Each row is a point on a tangle of strands that fork and nearly touch. The rows are in no order.
Points whose rows are less than 64.7 apart are linked; no others are. Some points are linked to none.
Sil: [ 10  19 -13  13  -6  35 -51  33   8 -30   2 -18 -20   7  -9  29  24 -10
   4 -12]
mopo: [-13 -36  18  -4   1   7 -16  14  -5  -7  29  31   2  10  22 -36 -36   6
  13   7]
robig: [ -2 -40  -1   0  28  35 -13  -2  -3 -63   3   9  -8  10 -18  -7 -15  -3
 -25  -2]
Beb: [ -4  -1   9   3  17  12  43   8 -13 -49 -45 -21  14  -9 -19  24  14   9
 -23 -13]
susa: [ -4 -15  27   1  28  12  27 -29 -16  -9  -9 -20   5   2  -4 -28  25  21
 -24 -29]
von: [-11  13  -5  10 -14 -31  37 -20   4  16 -25 -11  13 -19 -11  31   0 -14
  -2  19]
Zet: [  1  37  -7 -17 -16  11 -14   6  25  20  17 -20   3   0  19  11  27   5
  16  -8]
mupi: [-17  25  -8 -13  -2  42 -16  36  11 -23   1 -20  11   5  27   5  14   2
  -5  -7]
sezu: [ -1 -14 -28  -1  30 -17   7 -26 -11  36   3  22   5  20  -3 -62 -19 -13
 -31  15]
miliv: [ -7   5   1  26 -29 -39 -13  23 -12  24  -5  29 -15   7  -3   8 -32 -31
   1  23]
zeful: [ -9  -2  31 -18   4  -2 -25  20  -4  14  27 -16  -7  11  23  -6  28   1
  30   0]
gugi: [-11  11 -18 -13   7  13  10  -5  16 -27 -14  -2  -4 -11  -2  29 -14   8
  -1  12]
kizop: [ -3  16  -8 -13 -24   9 -29   6  32  27  31  -2  -7  -3  24   0  11  14
  29  -1]
luf: [ -1 -45   2   5   9  26 -11  -4   2 -15  20  42   0   0   2 -40 -34  21
  -2  12]
Zepup: [-12   4  14 -28  18   5  22 -66   3  12   8 -16   2 -18   7 -17   5  11
   3 -25]
lif: [-18 -12  14  -7  -8  -1 -22  16  -5  24  26  26  -8  -4  24 -25 -32  14
  27  16]
tofug: [-19  -2  15  -7  11 -32  -4 -28 -33  31  15  26 -31  -5   8 -23 -44  -2
  -1   1]
kepi: [ 11 -10  -4  34 -38  14 -39  19  13  17  19  39  -7 -10  16  -9  -5   1
  33  14]
fifu: [  5   0  40 -16  -8 -33  17 -18 -12  32 -14 -20   3 -29   3   9  21  -2
  37 -30]
vus: [ 15 -19   3  12 -21  13 -50  34  11  -9  33   4 -14  22  10   4  23 -14
  20  -6]
lobub: [ -4 -28  11   6  11  -6  30   2 -19 -26   4   6  21  23   3 -28  -9  -6
 -21   9]
mide: [ -8  45 -12   6 -10  33  -2  43   0 -21  -5 -34  14   9  12  12  36   0
 -11 -23]
Tud: [ -6 -29  11   7 -11 -28 -16   2 -10  -3  12  32 -17  -6  -8  16 -23   0
  22  16]
nabun: [ -1 -12 -18  58 -34   9 -22  17  12  12   2  43   4  -9   6 -13 -24 -21
  14  25]
Mar: [-13   6 -28  -1   4  24  -2  -7  30  36  -7  14  -6 -30   4  -5 -26   5
  -3  32]
pugu: [ -7  -6  -8  -3  24 -25  35 -32 -18  41  -2   0  12   3   0 -47 -16  -4
 -23  14]
Binu: [ 38  -4  11   6 -18 -35   8  20 -24  25   7 -18 -12  21  13  24  45 -21
  11 -24]
gikam: [ 12  -3  -3   3 -18  15 -40   4  28  22  23  25 -19 -12  11   1   9  13
  41   3]
getu: [ -9 -17   8  -9  14  41 -26  -8  11 -35   7  22 -26 -21   0  13  -8  29
  17  -3]
Pefu: [-16  26 -30 -40  32  20  17 -39  12  21 -16 -15   5 -30  10  -3 -26  14
  -6   5]
gazu: [ 46  16 -31  10 -26 -26  -4  -5   6  20  33 -12  -5   4 -18  25  11 -11
   1 -12]
karu: [ 25   5 -34  -8  31  -6  19 -21  -1 -23 -26  10  28  40 -14 -37  -1  11
 -34  -5]
pag: [ 50  14 -32  16 -23   2 -17  10  18 -10  36   5  -1   8 -29  24   2  -8
   5 -16]
zepa: [ 13  -2  15   5 -19 -40   6   6  -6   6  -5  -6  -7   3   1  37  36 -13
  18  -6]
zubov: [ -6  -4  23   1  21  20  32   4 -22 -31 -40 -38   5 -23 -26   5  14  19
 -30 -30]
tov: [ 25 -13  -3  13 -23 -18 -36  34  -7   4  35  17 -26  22  20   8  11 -20
  30 -11]
Vod: [ 13  -3   6   1 -28 -26 -28  25  -9  24  17  27 -33  12  24   6  -9  -4
  31  -1]
saze: [-11   0  30  -2  12  32 -40  17  -9 -25 -12 -36 -15   6 -14  21  27   1
   2  10]
Fipev: [  1 -15  43  13   8  32   0  -3 -28 -19 -38 -46  -2 -12 -36   0  17  15
 -25 -19]
Nute: [-10  20 -14  27 -32 -44  26   5   5  30 -18 -12  18  -4  -7  16   9 -21
   0  25]
Neli: [ -3  30   5  23 -35 -38   7  38 -20  25   2   5  10  29  21  -6  -6 -20
   6   1]
Nizok: [-20 -17  13 -20  18  25 -18   0   7 -18  21  -4  -9  -4   1   5   2  18
   6   3]
zako: [ -4   2   8  -5   9 -12  52 -29   0  -3 -28  -9  22 -23 -16  19  -1  10
  -4  -3]
pak: [ -4   0  -5 -18  30   6  27 -46 -16 -35 -21 -15  -7 -11 -20  20   5  18
 -20 -26]
vadi: [ -8  37  11 -21  -5   9  16  -6  18  24 -14 -31  21 -15  23  13  25  10
  14 -16]
fuf: [ 12  34   1  22 -26  13   5  34  13  -8   9 -28  27  20   6   3  43  -1
  -6 -16]
nodab: [ -6 -33  24  -6   0 -23 -16 -12  -8 -14  13  11 -30  -6 -18  26   3   3
  24   3]
gif: [ -1   6 -11  18 -24 -46 -11   0  -3  35   0  18 -24  -8 -11  17  -7 -22
  12  19]
Tul: [ 12  -6  -3  23 -25 -15  -8  23  11 -39  -4  -6   2  19 -20  36  35 -26
  -2  -2]
Deme: [-11  -1   9   6  10 -40  38 -17 -39  29 -10   2   4   7   0 -31 -27 -12
 -23   8]
gula: [-16 -12  17  11   0 -22  -8  -1 -27  18   6  44 -30  -9  -9 -11 -53  -3
  13  19]
Pameg: [-18  26 -22 -33  16  15  11 -16   8  -2 -23 -12   2 -25  11  24 -10  17
  -2  -2]
paf: [-23  15  19   4   2 -47  28 -20 -33  42 -14  -1  -2 -16  -1  -6 -17 -14
   0   9]
dez: [-14   9  -2  -7   3   5  21   8   2 -41 -27 -13   8  -1  -9  36   6   2
 -18   1]
Marib: [-16 -14  25 -13  37  26  -2 -20 -11 -21  14 -22  -7   3  -2 -14  17  16
 -14  -5]
fak: [  0 -12 -19  -9  11  -2  26  -6   5  -9  -8   8  25   7  -6 -19 -23  -4
 -23  29]
rofo: [ 10   9 -27  13 -28 -18 -14 -11  27  16   4  15 -22 -15 -11  32  -2  -6
  14   8]
Vub: [-11  10  21  -6  -7 -30 -27  14 -12  44  21  24 -20   2  25 -10 -31  -4
  28   8]
kasip: [-11 -29   3   0  20   7  -4 -16   3 -53   2   9 -19  -6 -31  24 -12   7
  -9   6]
lipa: [ 24  33 -26   4 -25 -21  -4 -16  21  13   5 -11 -10  -1  -8  46  21 -10
   7  -9]
Rukez: [-10  16   8  22 -30 -41  28  23 -20  22 -13  -5  22   9  10  -2  -8 -15
   1  16]
Salo: [ -8 -16  -8  11 -16  16  -7  17  25 -24  -2  22  13   2   8   6 -31  -3
  -6  25]
timu: [ 31   7 -22  25 -26   2 -16  22  14 -31  21  -7  -1  21 -26  36  29 -21
  -4 -21]
matu: [ 12 -38 -17   0  19  21  -2  -8  13 -41   6  28   3   5  -9 -20 -33  10
 -20   7]
gigim: [ 25   4  18  16 -31 -27  10  37 -17  24   4 -21  16  21  12  -3  48 -13
  10 -23]
bisa: [ -7   1  30  12  -7   9  20  38   1 -18 -23 -27  24   3   3   1  28   1
  -7   1]
gug: [ -7  13  35 -25   6   2  23 -34   6  20  -7 -27  12 -34  10  -3  15  15
  22 -27]
zati: [  2 -10 -21   2   7  61 -12  16  14 -32 -17  37   2 -24  17  -5 -35  16
   4   4]
Babov: [  2 -27  13   4  20  -3  30 -15 -12 -21   0 -10  12  23  -1 -38  14  13
 -29 -14]
Gusu: [ -7   0 -15 -37  20  46   0   7  14  -5  14  10  14   6  22 -33 -24  19
  -9   9]
kofim: [ -4   5  19 -15  20  -9  29 -33  -6 -15 -24 -20  -1 -29 -17  33  14   9
   6 -21]
Tigaz: [ 19   3  21  -8 -13 -44  18 -19  -6  29 -19 -11  -6 -16   3  39  32 -16
  29 -15]
turi: [  2   0   0   4 -14  31 -48  31  25 -25  15  -1 -19   7   4  14  21   3
  19 -10]
mevaf: [ 21  -3 -38 -17  36  20   1  -1   5 -33 -11  15  23  35  -8 -37 -14   6
 -33 -13]
Kele: [ 27  11   4  22 -29  -5   2  37  -2  -4  28 -23  27  27   2  -4  46 -17
   3 -21]
vuku: [ -6   8 -35 -20  32  25   7 -28  19  27 -12  10  -4 -36  -9 -15 -36  12
 -14  23]
moru: [ -2 -23  -9  -8  25  -5  18 -45  -4 -39  -2   3 -14   2 -23  13  -2  12
 -23 -11]
marak: [  5 -13 -32  -3  24   5  17  -2  12  22  -5  16  22   3  -8 -48 -30  -9
 -30  38]
tulap: [ 10   4 -34 -33  30  33   4   4  14  -8  -5  20  30  20   3 -42 -31  14
 -23   3]
vug: [-23  16  12 -10   2 -35   5 -11 -17  50   7   7  -9 -12  11 -17 -28  -5
  10  18]
san: [-11   2  -8  43 -27 -16 -22  32  -7  21   3  39  -2  -5  12 -19 -39 -30
   7  25]
Kunas: [  7  10  13   4   5  13 -35  21   0 -23  -5 -30 -18  11 -16  39  44  -9
   4  -2]
ver: [-23  23 -12 -30   2  45  -5  23  26   2   7 -10  19   6  37 -13  -1  18
   1   6]
risa: [ -3  -7  51   4  14  25 -22   0 -30 -13 -20 -44  -1   0 -29  12  28   4
  -1   4]
Tugab: [ 23  -5 -34  -3  25 -15  10 -36   8   6 -16  16  14  32 -10 -44  -5   0
 -34   6]
Mabi: [ -6   3  -7 -22  25   0  26 -70   2  35   0 -13   7 -13  10 -28  -3   3
 -20 -15]

A fork is a point with three links. Follow the links from the first point to the second and name the forks in between, in order.
vug, zubov: Vub
Tud, tulap: vug > sezu
kizop, marak: gug > sezu
Nute, lobub: Vub > vug > sezu
tofug, vadi: vug > sezu > gug
Mabi, lipa: gug
mevaf, dez: sezu > vug > Vub
pugu, Nute: vug > Vub
getu, tulap: sezu

A fork is a point with three links, a tip a point with one. Leave the first point through the second and follow the links. Name the first fork or tip that comes.
risa, Fipev: Mar
Tigaz, zepa: sezu
saze, Kunas: Vub
pag, gazu: gug
matu, robig: Neli

Follow the links from the first point to the second, and from the first to the third. Name the last point that the two ways share.
vuku, Tud, pugu: vug
karu, gula, risa: vug
Babov, paf, gigim: sezu
pugu, Sil, von: Vub
Zepup, lobub, Deme: sezu
